A landscape with many valleys, sampled at points; each row gives a point and its height.
From any point a ball rolls to the lowest of the 2 points nearest to it. It stops when none of these is lower. Distance is the straight distance between rows; heights are no part of it.
levap: [-23  22  -2  28 -13 -20 -15  28  -8  27  32  21 -11   6 -13  13   7  -1
 -17   0  37 -14  -7  15 -28  13   8 -21 -11   1 -11  -3  -6 -18  21  11
 -23   9  -6   4  48 -12   2   2  17   5 -32 -20  -7   4]  h=54.2
bano: [ 12 -10 -13 -17  -3  11  -6 -10 -28  -8   8   3  26  -3  10  21  -8   5
 -42  10 -30  32  33   8  -1  22  -3 -15  39  -1  24   2  -3   3 -10   3
  22   0   1 -13  -7  18  -2 -11  17 -11  25  10  -5 -10]  h=59.4
bef: [-14   0  -3  -5  -5 -13 -12   7  -5   3  27  15   4  -7  -3  12  -9   3
 -15   4   4  -2  -8   4 -10  21  -2 -11  -2  -6   3  -1   0   1   4   3
  13   3   5  -5   6   4  -7  -1  17  -2 -12   3   1   2]  h=19.8
kade: [  8  -8 -11 -16  -4  17  -1 -11 -25  -2   6   4  17  -1  11  15  -2   4
 -26   4 -21  25  20  -3  -5   9  -4 -10  27  -1  11  -3  -4   4  -6  11
  14  -2   1  -5  -7  14   2 -10  14  -9  19   7  -6  -7]  h=19.7
Sabis: [-28  19  15  11 -12 -28 -17  20  16  19  20  16  -4  -4  -5   6  -3  -5
  -9   5  30 -24 -21   4  -8  12 -10  -9 -32  -1 -14   0   3  -6   5  -6
 -10   2  -5   0  17  -6  -6   0   7   3 -20 -11  11   5]  h=31.3
Sazuf: [ -8  -4 -14 -12  -3  -9 -17  -5 -24  -2  26  12  18  -7   3  22  -8   4
 -32   7 -15  20  15   7  -9  27   0 -18  23  -1  11  -1  -2   0  -2   0
  17   8   5 -15   7  14  -8  -2  26  -8   1   9  -6   2]  h=34.8
moru: [  4 -10 -11 -16  -2   2 -11  -9 -28  -7  18   4  27  -8  12  25  -8   4
 -40  10 -28  29  27   7  -2  26   0 -18  30  -1  18   3  -1   3  -8  -1
  21   5   6 -13  -4  18  -4  -9  21 -11  18  10  -3  -5]  h=62.1
zaso: [ 13 -10 -13 -16  -2  22   2 -12 -24  -2  -4   0  15   3  11  11  -2   6
 -26   4 -22  28  24  -3  -5   7  -5  -5  30  -1  15  -6  -4   5  -7  13
  12  -5  -3  -4 -12  15   5 -12  12 -10  24   6  -6 -11]  h=27.7
Vora: [-36  20  29   5 -16 -35 -19  20  18   9  19  10  11 -19  -3   9 -11   0
 -15  13  17 -23 -18   9   5  25  -9 -14 -34  -2 -17  14  18 -11   4 -24
   7   5   4  -3  10   2 -16   1  12   4 -27 -10  27   9]  h=38.7
legib: [ 17  -3 -12  12   2  26  18 -11  10  11 -19 -11 -35  16 -13 -14  21  -7
  34 -13  14 -16  -2 -15  -6 -44   4   3  -3  -1  -7  -3 -13  -1  13  21
 -25  -7  -5  18   5 -11   8   6 -19   2   8  -6  -9  -1]  h=36.4
tinov: [ -1   2 -11  10   4   9  -2  -4   6  13   4   0 -27   5  -7  -1   7 -10
  16 -10  18 -16  -8  -3  -9 -21  -2  -7  -7   0  -6  -5 -16  -7  16  15
 -10   2  -1  10  10 -10   0   1  -3   3   1  -4 -16  -4]  h=40.0
Bak: [ 24 -11 -20 -18  -3  28   4 -14 -27  -6  -9  -1  16   9   9   9  -1   9
 -33   2 -23  35  32   3  -7   8  -7  -5  47   0  29  -6  -5   6 -10  14
  15 -10  -7  -9 -12  17   3 -15  13 -12  36   9 -11 -19]  h=42.7
vuno: [-16  -1  -9  -7  -5 -24 -22   1 -23  -4  35  11  20  -8   2  24  -9   7
 -37  15  -5  15   3  12 -14  42   1 -23  12  -6  10   5   4  -2  -9 -11
  20  12   5 -19  15  11 -10   0  33  -4 -13  13   1   6]  h=24.0
Lag: [-20  14   1   6 -13 -23 -18  15  -3  14  33  23  -3   3  -7  12  -6   1
 -18   5  21 -11 -12  13 -12  25  -4 -16 -13  -1  -2  -4   0  -2   5   1
  -1   2   0  -6  24  -2  -5  -1  15   3 -21  -4   3   1]  h=20.7
kir: [-27  14  19   4 -13 -28 -17  20  13   8  24  15   4 -10  -7   9  -8   0
 -12   8  18 -19 -18   8  -2  23  -9 -15 -26  -4  -9   5   8  -6   5 -10
   5   3   0  -5  10   2 -10  -1  13   2 -20  -8  18   4]  h=32.2
num: [  5  -6   3   7   7  -1   5   4   8  -3  -6  -7 -10  -3  -4 -12   4 -10
  19  -7   1 -17 -12  -4  11 -12   0   4 -10  -9  -9  -2   3  -4   6   0
  -8   1  -1   8  -3  -3   1   3 -10   5  -4  -3   0   0]  h=27.5
fofa: [ -6   3  -1  11   5  -4  -6   6  13  14   6   1 -23  -1  -8  -3   4 -11
  15  -7  19 -20 -13  -3  -4 -14  -2  -4 -15  -3  -9  -5 -11  -8  12   7
 -12   5  -2   8  11 -10  -1   0  -3   4  -3  -6  -8  -4]  h=43.0
bibav: [ 23 -14 -10 -20   0  28   6 -13 -22 -12 -16  -4  15   5  15   7  -8  13
 -30  10 -24  36  31   3  -1   9  -9   0  42   0  29  -3  -2   8 -15   8
  23 -12  -5 -11 -22  17   7 -13   4  -9  39  13  -7 -18]  h=48.4
kivas: [ -7  -2   2  -1   0 -10  -7   9   4   6  17   7  -4  -8  -2   4  -4  -3
  -5   0  10 -10 -14   0  -6   8  -6  -7 -13 -10  -3  -7   1  -2   4   5
   0   3   2   2   1   0  -2   0   6  -1  -9   1   1  -2]  h=41.8
timi: [-12  -2 -14  -9  -4 -16 -19  -3 -24  -4  31  13  17  -8   1  24 -10   4
 -34   9 -11  18  10  10 -12  33  -1 -20  19  -5   9   1  -1   0  -4  -5
  18  10   4 -19  11  13 -10  -1  29  -6  -4  11  -4   5]  h=30.3
rupil: [  1  -6 -15 -14  -2   7  -6  -9 -25   0  15  10  16  -3   5  20  -5   3
 -29   3 -19  22  18   1  -8  14  -2 -13  27  -1  12  -5  -6   2  -1  10
  14   4   3  -8  -1  14  -2  -8  20 -10  10   8  -8  -1]  h=29.7
taso: [  9  -8   5   2   5   3   9   0   3  -7 -12 -11  -2  -1   1 -12   3  -6
  18  -4  -5  -8  -8  -5  12  -7   4   8  -5  -7  -7  -2   4   0   0  -2
  -6   0   0   6  -8   0   3   3  -9   3  -4  -1   2   0]  h=22.6
Mipiz: [ 19  -9 -22 -12   1  28   3 -14 -24  -1 -11  -3  10   9  10   6   3   6
 -23   0 -21  29  25   0 -11   0  -7  -1  39  -3  22  -8  -7   5  -7  15
   9  -7  -8   1  -9  14   5 -15  12 -12  27   5 -15 -13]  h=35.9
Ruda: [ 17 -12  -4  -9  11  16  14 -15   6 -17 -37 -20   2   2  10 -19   1   6
  26  -8 -20  11   7 -10  10 -16   7  27   8  12   9   3  -1  13 -10  -3
   2  -5   1  -1 -23  -1   5   1 -20   0  13   5   1   5]  h=61.2
Koded: [-27  18  11   9 -15 -25 -20  21   7  15  30  21  -1  -1  -6  10  -5   0
 -14   6  26 -18 -16  10 -10  22  -8 -17 -25   1  -7   1   2  -4   5  -4
  -4   1  -4  -4  20  -5  -7  -2  15   4 -21 -11  10   4]  h=26.8
Lel: [-25  19   0   7 -16 -37 -26  17 -15   8  44  18   6   2  -7  16  -5   5
 -35  14  14  -7  -4  24 -12  48   3 -30  -9  -3  -3   5   5 -12   5  -6
   7   5  -2 -15  35   1  -8  -2  28   2 -31  -4   8   6]  h=36.3
zife: [ 16 -10   8 -17   6   6  12 -13  -2 -18 -24 -14  18   0  16  -7  -4   9
  -3   5 -21  22  11  -5   9  -2   7  16  14   9  11  -2   6  13 -18  -8
  12  -4   9 -10 -29   3   8   3 -13  -4  16  14   6  -4]  h=29.1
fikeb: [-13  18 -14  34  -9  -2 -11  20  -2  26  18  12 -26   7 -14  14  10  -4
  -5  -5  38 -11  -1  11 -29   5   6 -16   0   3 -11  -6 -10 -14  30  20
 -21  10  -4   7  51 -13   1  -1  13   5 -30 -20 -23  -2]  h=52.0
zore: [  2  -3  20  -1   4  -6  12   6   8 -16  -5  -4  13  -6  -2  -6  -5  -3
  10  -2  -4  -6 -16  -3  16   0   5   8 -13  -8  -7   0  14  -2  -6 -12
  -1  -1   6   4  -8  -4   0   6  -6   2  -9   3  14   5]  h=37.2
Mube: [-16   4  -1   0 -10 -16 -16  12  -2   7  31  17   0  -3  -6  12  -7   3
 -18   3  12  -8 -10   7 -11  22  -4 -13  -8  -4   2  -3   1   1   4   1
   8   2   2  -6  11   1  -5  -1  16  -1 -15  -1   1   2]  h=11.3
Rigip: [ 13  -4  -3   8   2  11  12  -3  12   3 -11  -6 -25   6  -9 -13  13  -8
  30 -11   5 -19  -6  -8   9 -26   2   3  -8  -1 -12   0  -6   0  10   8
 -16  -1  -2  10   1  -6   4   7 -17   6   3  -5  -4  -1]  h=48.8
mim: [-19  10  10  11  -4 -21 -12  15  15  15  17  11  -8  -5  -4   2  -3  -7
  -2   2  27 -23 -18   1  -7   5  -8  -8 -24  -6  -9  -4   0  -6   5  -4
 -10   3  -6   2  13  -7  -5  -2   5   3 -13  -8   4   1]  h=35.0
bot: [ 14  -5 -17   8   0  26  15 -15   4  10 -10 -11 -31  14  -8 -10  17  -5
  24  -9   8 -10   1 -11  -6 -37   1   1   5  -1  -6  -1 -15  -1  12  24
 -15  -6  -5  13   0  -5   8   1 -14  -1  12  -4 -14  -5]  h=33.2
Lipek: [  4   4   8  15   5   2   9   6  25   8 -13   3 -23   1 -18 -12  12 -13
  34 -15  13 -27 -12 -13  11 -31  -2   2 -23   1 -17  -1  -6  -2  12   0
 -24  -1  -2  17  11 -12   2   9 -19  10  -2 -11   0   4]  h=46.3
dag: [  2  -2  18   4   5 -11   8  11  13  -9  -5  -2   4  -8  -3  -9  -2  -7
  13  -2   3 -14 -17  -4  14  -4  -1   5 -18  -9 -10   0  12  -4  -1 -10
  -7  -3   2   9  -2  -4   0   6  -9   4 -11   0  10   5]  h=34.1
fabo: [ 18 -12 -16  -5   9  32  11 -22  -4  -6 -34 -16  -9  10   6 -13   7   8
   9  -2 -20  20  20  -3  -2 -19  -2  17  30   6  10  -2  -5   7  -4  11
   2  -5 -14  -2 -20  11  10  -7  -5  -2  27   8 -15 -10]  h=47.1
gupi: [ 10 -10 -10  -1   5  21   9 -13  -5  -3 -18 -14  -9   5   5 -12   8  -1
  13  -2 -13   5   6  -5   3 -13   3   9  13  -3  -3  -3  -2   4   1  10
  -1  -1  -5   4 -15   6   8  -1  -7   0  10   0 -10  -6]  h=17.6
posad: [  2  -3  26  -9   2  -7   9  -2   4 -21  -5  -4  29  -6   4  -3  -9   1
   3   3 -12   8 -11   4  20   2  10  10  -7   3   1   4  15   6 -15 -20
  13  -1  11  -3 -21  -8  -2  10  -4   1  -2   8  19   3]  h=42.2
fesat: [ 11 -10   1  -1   7  10  10  -4   0  -8 -18 -13  -1   1   6 -13   3  -2
  19  -4 -11   0  -2  -6   9  -7   9  12   2  -4  -4  -3   3   4  -3   0
  -3   1  -1   2 -13   1   5   3 -11   2   0   1   0   1]  h=16.5
Gep: [-20  18  19  16   7 -24  -2  17  32  11  -3   7  -6 -15 -13 -10   4 -14
  24  -5  20 -34 -19  -5   9 -14 -10   6 -38  -1 -28   8   7 -10   6 -17
 -20   1  -2  17  16 -13  -3   6  -9  12 -15 -12  10  14]  h=42.3
vef: [ 18  -7  11 -24   8   0  13 -15   6 -23 -21 -13  25  -1  16  -5  -6  10
  -2   3 -27  25   8  -2  16  -3   8  21   8  10  16   0   5  15 -22 -15
  20  -4  14  -7 -37  -2  -2   3 -21  -4  17  15  10   1]  h=34.9
Tetu: [-33  16  23   3 -14 -34 -20  21  13   8  22  11  10 -16  -4  12 -13   2
 -18  10  14 -18 -18  12  -1  29  -8 -17 -29  -4 -10  12  14  -9   3 -20
  10   5   0  -5  10   2 -15  -1  16   0 -24  -7  25   6]  h=36.1
Mab: [ -3   2 -18   7  -1   5  -7  -1  -4  14  14   3 -20   2  -1   2   0  -6
   2  -6  16  -9  -5   0 -13  -7  -2  -4  -2  -4   2  -7 -12  -3  12  12
  -4   3   2   7  12  -7  -2  -4   4   0  -3  -4 -17  -3]  h=44.2
gumet: [  0  -8  24 -15  -1 -13  -1  -6  -6 -19   3  -6  32  -9  10   2  -9   4
 -11   7 -20  17   0   8  19  11  10   4   2   0   4   8  17   8 -16 -26
  24   5  13 -11 -23  -4  -1   6   0   0   1  11  19  -5]  h=46.4
dib: [ 13 -13  -3  -9   6  17  11 -13  -8 -11 -25 -17   6   3  14  -7   1   6
   4   2 -19  17  12  -6   3  -6   3  14  18   3   5  -2   4   9 -11   2
   5  -1   0  -6 -21   7  10  -3  -8  -3  14   8  -2  -5]  h=15.5
ragi: [ 11  -7  19 -12   9   2  12  -8  11 -19 -22 -15  23   2   7 -13  -8   3
  20  -3 -15  14  -7  -7  18  -7   9  28 -11   6   6   3   5  11 -21 -16
   7  -4   8   4 -29 -11  -8  10 -23  -2   6   6  19   7]  h=64.7
Mem: [ 16  -7   3   4   3  18  18  -3  17  -5 -26  -9 -15   9  -8 -20   3  -1
  44 -13  -2 -13  -6 -11  19 -28   5  22 -13   5  -4   3  -2   8   1  -1
 -15 -10  -1  12 -11  -5   2  10 -30   8   1  -8   3   5]  h=51.9
fope: [-27  22  30   5  -7 -33  -5  19  25   7   8   9   7 -18  -7   0  -5  -5
  -3   7  21 -29 -21  -1   8   6 -11  -3 -37   0 -21  10  18 -12   6 -21
  -4   2   5   4  11  -2  -8   3   0   8 -22  -6  24  12]  h=43.3
Goze: [-12  12  27   7   6 -20   7  17  24  -6  -1   3   4 -16  -6 -11  -5  -8
  13   1  10 -25 -18  -2  17  -8  -8   8 -35  -5 -19   8  14  -9   0 -21
 -12  -6   3  13   6  -9  -4   6 -12   6 -17  -4  17  16]  h=39.4
gab: [ -2  -8  -9 -15  -2  -9 -15  -5 -28  -8  27   5  31 -12  11  27 -10   6
 -45  13 -21  27  22   7  -4  33   2 -21  25  -5  17   6   0   0 -13  -8
  22   9   6 -17   0  15  -7  -3  26 -11  11  14  -1  -1]  h=64.6
kogu: [ 13  -8 -13   0   2  26  14 -14  -1   1 -17 -13 -19  11   0 -13  14   1
  19  -5  -9  -2   5  -6   2 -23   4   8  12  -1  -5  -1  -8   2   6  15
  -4  -3  -6   6 -12   5   8   0 -11   1  11  -2 -12  -6]  h=25.2
naz: [ 12  -5  19 -19   4  -3   9 -12   3 -20 -13 -10  31  -1  14  -5  -6   8
   0   3 -22  20   3   0  20   2   9  16   3   9  12   3  10  14 -21 -19
  21  -1  14  -9 -33  -5  -2   6 -16  -1  11  12  13  -1]  h=38.5
sumep: [  6  -4  26 -10   8  -4  12  -6  15 -20 -15 -11  29   0   5 -10  -9   2
  18   1 -15  13 -11  -6  21  -5   8  27 -15   7   4   4   7   9 -25 -21
  10  -5   9   3 -32 -12 -12  11 -20  -2   5   7  24   7]  h=65.5
gif: [ 14  -7 -16   4   1  25  14 -16   1   5 -14 -12 -24  13  -3 -13  15  -3
  20  -4  -2  -5   4  -8  -1 -29   2   4  10   0  -6  -1 -11   0   9  20
  -7  -5  -8  10  -9  -1   7  -1 -14  -1  10  -3 -14  -6]  h=29.3
nufi: [ 16 -11 -13  -5   8  27  14 -19  -1  -7 -33 -17 -11   9   8 -15   9   5
  17  -3 -18  13  15  -6   2 -19   2  18  22   7   5   1  -3   8  -4   9
   2  -4  -9  -1 -21   9   9  -5 -11  -1  19   5 -11  -6]  h=50.0
Tepa: [-10  10 -19  23  -5   0 -10   9  -7  23  17  10 -24   8  -6  11   0  -5
  -2  -7  32  -7  -3   8 -22   0   0  -9  -1   4  -3  -5 -10  -6  20  12
 -14   8   1   3  36 -16  -1  -3   9   4 -16 -10 -21  -2]  h=49.2
siz: [-16  20 -11  32  -8 -11 -13  23  -8  26  24  16 -21   7 -12  14   8  -3
  -9  -3  37  -9  -3  13 -29  10   6 -17  -4   2 -11  -5  -8 -15  24  16
 -22  10  -5   5  49 -13   2  -1  15   5 -30 -20 -16   0]  h=52.9
devi: [ -1  -5  -6  -3   1   0  -4   3  -4   5  13   2  -7  -4   3   4  -2  -3
  -5   0   3  -7  -8  -3  -7   2  -3  -4  -2 -11   0  -8  -4  -1   4  11
   0   2   1   4  -1   1   1  -4   5  -3  -3   1  -6  -2]  h=45.9
voda: [ 20 -13 -11  -9   7  28   8 -17 -12  -7 -27 -16   4   6  15  -5   2   9
  -6   5 -19  27  21  -5  -7  -8  -5  11  29   2  14  -3  -2   8 -12   8
   8  -5 -10  -6 -21  12  10 -10  -1  -6  28   8 -11 -14]  h=39.6
napo: [ 16 -11   2 -13   7  13  11 -14  -7 -14 -26 -16  10   0  18  -3  -2  10
  -4   5 -19  21  14  -5   3  -4   3  14  18   5   9  -3   5  10 -15  -2
   8  -3   3  -8 -26   7   9  -2 -10  -4  18  13   1  -6]  h=22.8
Sug: [ 21 -12 -13  -9  10  29  10 -20  -8 -10 -34 -18  -1   8  12 -11   4   8
   2   3 -21  26  23  -4  -4 -15  -5  17  33   4  15  -2  -3   8 -10   8
   7  -6 -11  -6 -24  12  10  -9  -4  -5  30  11 -12 -13]  h=43.4
dizo: [ 10 -10 -11  -5   5  22   6 -13 -13  -3 -12 -12  -2   3  10  -4   5   2
  -1   1 -17  12   9  -5  -4  -7  -2   6  18  -3   2  -4  -2   3  -3  11
   4  -1  -6   3 -14   8   8  -7   0  -4  14   3 -10  -9]  h=27.3
pepos: [  3  -3  26 -14   0  -8   5  -5   0 -19  -4  -6  31  -5   7   0  -8   4
  -4   6 -18  14  -5   6  21   7  11  10  -2   3   3   7  17  10 -17 -24
  19   2  13  -9 -27  -8  -1   8  -4   1   1  10  19  -2]  h=44.3
modis: [ 15 -11   2  -9  11  12  14 -12  10 -17 -36 -18   6   2   7 -19  -3   5
  32  -9 -19  11   2 -10  13 -14   9  29  -1  11   8   2  -2  14 -12  -6
   2  -7   3   3 -24  -5   0   4 -23  -2  10   2   6   7]  h=62.4
Pegar: [ 19 -11 -10 -11  13  22  16 -19   7 -17 -42 -17  -4   4   7 -21   3   8
  26  -8 -21  14  15 -11   8 -22   5  29  15  16  13   3  -4  14 -11   3
   2  -7  -2  -1 -26   4   7  -1 -19  -2  21   7  -3   3]  h=59.7
Furu: [  7  -1 -15   9   1  19   4 -10   6  10  -3  -7 -29   8  -6  -5  11  -8
  20 -10  13 -14  -4  -6  -6 -29   0  -4  -1   0  -8  -4 -16  -4  16  19
 -12  -3  -2  12   5  -8   3   2  -8   1   6  -5 -15  -6]  h=36.8
Zov: [ 18 -10 -10  -3   4  24  20 -12   9  -9 -33 -14 -15  11  -1 -22   9   6
  37 -12 -11   1   5 -11  10 -26   8  24   4  10   1   2  -3  11  -2   6
  -6  -8  -3   5 -18   3   8   3 -24   3  11  -2  -3   3]  h=55.1
ber: [ -3  -9  -8 -16  -1 -16 -14  -4 -29 -10  33   7  36 -12  17  31 -10   6
 -52  17 -23  29  20   8  -4  39   1 -20  23  -8  21  10   3  -2 -17 -16
  23   7   8 -20  -1  19  -7  -4  24 -12  12  19   3  -1]  h=66.2
Tavur: [-34  24  28   7 -13 -36 -15  21  22  13  15  13   5 -17  -5   4  -5  -5
  -8  10  25 -30 -21   4   4  13 -12  -9 -37   1 -21  11  16 -11   6 -18
  -2   3   3   0  12   0 -10   3   7   5 -27 -11  24  11]  h=41.4
nosen: [ -1  -3 -11   2   4   3  -5   0  -5   9  12  -2 -15  -1   2   0   2  -6
   3  -3   7  -9  -6  -2  -7  -4  -3  -3  -4 -11  -1  -6  -8  -4   7  11
  -2   3   1   7   2  -3   0  -4   3  -1  -1  -2 -11  -4]  h=47.2
mubok: [-16  12  -8   8 -12 -21 -14  13 -14  14  36  23  -8   7 -11  14  -4   3
 -23   6  22  -5  -3  15 -16  25  -2 -19   0   1   0  -5  -1  -6   8   6
  -1   6   0 -10  30  -3  -3   0  17   1 -24  -2  -4   1]  h=26.6
saza: [ -5   5   4  10   5 -11  -2   9  17   9   1   0 -15  -5  -7  -6   4 -12
  15  -6  17 -25 -15  -4   2 -10  -5  -2 -20  -7 -11  -3  -3  -8   8  -2
 -13   6  -4   8   9  -8  -1   2  -5   5  -5  -6   0  -1]  h=45.1
siki: [ -8   7  25   2   5 -18   9  14  19 -10  -1   2   9 -12  -6  -7  -6  -5
   6   2   7 -18 -19  -1  16  -2  -6   5 -26  -8 -12   4  16  -7   0 -16
  -6  -3   6   9   0  -5  -4   3  -5   6 -14  -1  17  10]  h=37.3
femez: [-23  19  -5  10 -15 -32 -23  15 -19  11  46  22  -1   6 -11  18  -3   6
 -33  13  18  -3   0  23 -15  39   3 -29   0  -2  -6   1   2 -15  10   3
   3   5  -1 -15  36   0  -3   1  26   2 -30  -4   1   1]  h=32.9
Muv: [ 16  -9  -3   1   4  18  16  -7   9  -9 -26 -12 -13   8  -3 -21   5   1
  38 -11  -7  -6  -2 -10  15 -21   9  20  -2   6  -2   3  -1   8   0   2
  -7  -7  -1   6 -13   1   6   6 -24   4   4  -5  -2   3]  h=53.5
toz: [ -2   8  12  17   6  -5   7   9  31   7 -11   5 -19  -3 -17 -12   9 -12
  34 -14  13 -30 -17 -10  14 -29  -4   5 -30   0 -20   2  -2  -5  12  -5
 -24   0  -4  16  13 -13   1   9 -17  10  -5 -10   2   8]  h=45.3
pevol: [ -3  -3 -19 -13  -4  -2 -13  -8 -28  -2  21  12  20  -3   3  24  -9   2
 -37   7 -17  24  21   7 -11  23  -3 -21  32   0  14  -4  -5  -2  -2   2
  17   8   3 -18   6  16  -8  -4  26 -11   5   9  -9   0]  h=37.1
fud: [ 18 -15  -6 -22  -2  23   1 -12 -23 -13  -7  -4  21   0  15  13 -11  12
 -34  14 -31  38  34   7   2  20  -4  -5  38   1  28   0   0   9 -16  -1
  29  -7   0 -15 -21  18   3 -13   6  -8  36  12  -3 -18]  h=53.0
giped: [ 13 -11 -10 -10   5  25   6 -14 -16  -4 -18 -11   6   4  13  -3   2   6
  -9   5 -20  23  17  -6  -6  -4  -3   6  26   0   8  -4  -2   6  -9  10
   7  -3  -7  -2 -18  10  10 -10   4  -5  22   7  -9 -11]  h=34.7
gogit: [  9   1   3  12   3   7  10   3  18   5 -13  -3 -22   4 -15 -13  12 -11
  32 -14   9 -23  -9 -10  13 -28   0   2 -16   1 -12  -2  -6  -2  10   4
 -21  -1  -2  13   4  -7   3   9 -18   8   0  -8   0   1]  h=47.5
bifur: [-31  24  10  18 -13 -23 -21  25   6  25  29  22  -6   5  -8   7   2  -4
 -10   2  35 -18 -18   9 -14  13  -1 -16 -30   1 -15  -1  -2  -9  10  -3
 -19   4  -8   2  35 -11   0  -3  13   5 -26 -20   4   8]  h=56.6
kam: [-19   2  -4  -8 -10 -30 -23   2 -23  -6  38  13  28  -7   6  28  -9  11
 -47  18  -5  17   2  12 -15  50   1 -26  10  -7  11   8   6  -3 -12 -18
  20  10   8 -22  15  12 -11   2  37  -5 -11  19   8   6]  h=17.0
bib: [ -6   5 -20  13  -2   7  -8   2  -6  19  12   6 -25   5  -4   6   0  -6
   3  -8  23  -8  -4   4 -18  -9  -2  -7  -2   2   0  -8 -14  -4  16  13
  -9   4   3   6  22 -13  -2  -4   5   1  -8  -6 -23  -3]  h=46.7
vate: [  2  -3  29  -5   3  -6  12   1   9 -19  -8  -4  24  -5   3  -6  -8   0
   9   1  -7   3 -14   1  20   1   8  11 -13   1  -3   2  16   3 -13 -18
   5  -3  10   1 -18  -7  -3   8  -6   1  -7   7  18   6]  h=40.2
Gitel: [-13  12  13  17   6 -16  -1  13  30   8  -5   7 -14  -7 -16 -10   7 -13
  27  -8  19 -33 -16  -7  10 -19  -7   3 -30  -1 -22   3   1  -9  10  -9
 -21   4  -4  14  15 -12  -2   6 -10  11  -9 -12   4   8]  h=43.8
tad: [ 12 -12  -1  -4   7  15  10 -12  -5 -10 -24 -17   2   4  11 -12   4   3
  12  -1 -16  10   6  -7   5  -8   7  12  12   1   0  -1   4   7  -8   3
   0  -1  -2  -1 -17   4   8   1 -10   0   9   5  -1  -1]  h=4.9
volof: [-18  16  -8   9 -14 -26 -19  15 -15  14  41  22  -4   8 -12  16  -3   6
 -28   9  20  -4  -1  21 -17  30   1 -24   0   1  -3   0  -1 -11  11   5
   2   5   1 -13  33  -1  -2   2  21   3 -26  -4  -3   0]  h=29.9
lok: [ 22 -11 -13  -8   7  29  22 -18  10  -8 -40 -14 -17  10  -2 -22  12   8
  37 -12 -11   5   9 -14   7 -31   5  30  11  12   9   3  -5  13  -3  10
  -5  -9  -4   4 -22   6  11   0 -26   0  17   0  -5   5]  h=56.7
Tesak: [-25  24   3  23 -13 -22 -17  28  -4  25  32  22  -9   6 -10  11   6  -3
 -16   1  36 -15 -11  14 -22  15   4 -20 -19   3 -12  -3  -4 -14  16   6
 -21   7  -7   2  43 -12   3  -1  15   5 -31 -18  -2   6]  h=55.2
zomiz: [  3  -1  10   8   7  -7   8   9  15  -4  -7  -3  -6  -5  -7 -14   0 -10
  22  -6   4 -20 -13  -5  16 -10   1   5 -19  -7 -12   0   6  -5   3  -6
 -12  -1   0  10  -1  -5   1   6 -12   6  -7  -5   6   3]  h=31.0
vipo: [-16  15  23  13   6 -23   4  17  30   2  -2   5  -2 -16  -9 -14  -1 -11
  19  -2  16 -30 -17  -4  15 -13 -10   9 -39  -2 -24   9  10 -10   3 -18
 -17  -4   0  17  13 -11  -5   5 -12  10 -15  -8  14  16]  h=41.1
gal: [ -9   2   6   3   1 -16  -8  12  10   8  14   6  -6  -7  -3   1  -3  -5
   0   1  15 -19 -17  -1  -5   4  -6  -5 -17  -9  -6  -4   2  -6   5   1
  -4   3  -1   2   5  -4  -3  -1   3   1 -11  -2   4  -1]  h=38.8
mor: [ 18  -5   1   9   1  18  19  -1  17  -1 -23  -6 -20   9 -11 -20  10  -3
  40 -15   3 -18  -6 -13  16 -32   4  16 -13   3  -7   1  -5   7   4   4
 -20  -8  -2  13  -5  -4   5  10 -28   8   1  -9   0   4]  h=50.8
kat: [ 14  -8  11 -13  12   5  12 -11  11 -17 -29 -19  15   1  10 -16  -5   4
  25  -6 -18  14  -2 -11  15 -12   8  28  -4   9   8   2   2  12 -18 -12
   6  -6   6   4 -29  -9  -3   6 -24  -4  11   4  14   8]  h=63.7
Tek: [ 21 -11 -14 -11  12  28  20 -20   9 -14 -42 -16 -11   8   2 -21   9  10
  30 -11 -20  13  15 -12   7 -29   5  31  17  15  12   4  -6  14  -5   8
  -1  -9  -5   2 -25   7  10   0 -21  -1  21   6  -7   3]  h=58.2
vumol: [ 17 -13 -10 -21  -2  15  -6 -10 -29 -12   5  -1  26   0  13  20 -10   7
 -43  12 -33  36  36   9   2  26  -2 -12  40  -4  28   1  -2   5 -11   1
  28  -3   1 -14 -12  19  -1 -12  13 -11  32  10  -3 -13]  h=57.1
pizur: [-13  13 -16  27  -5   3 -10  13   0  24  14  11 -26   9 -11  11   4  -6
   1  -9  36 -10  -3   9 -24   0   2 -12  -2   5  -5  -7 -11  -8  24  15
 -17   9  -1   5  42 -15   0  -2   9   6 -20 -17 -23  -1]  h=50.4
rom: [ 10   0  -7  14   1  18  12  -6  14  11 -15  -7 -36  11 -14  -9  18 -11
  34 -15  20 -21  -7 -15  -8 -41   1  -1  -9   0 -10  -5 -14  -5  16  18
 -26  -4  -6  18  10 -12   5   4 -16   2   2  -7  -9   0]  h=38.2

Where does a ball stop that starts at each point below?
Tesak | Mab
ber | kade
posad | tad
Sazuf | kam
gab | kade
fud | kade
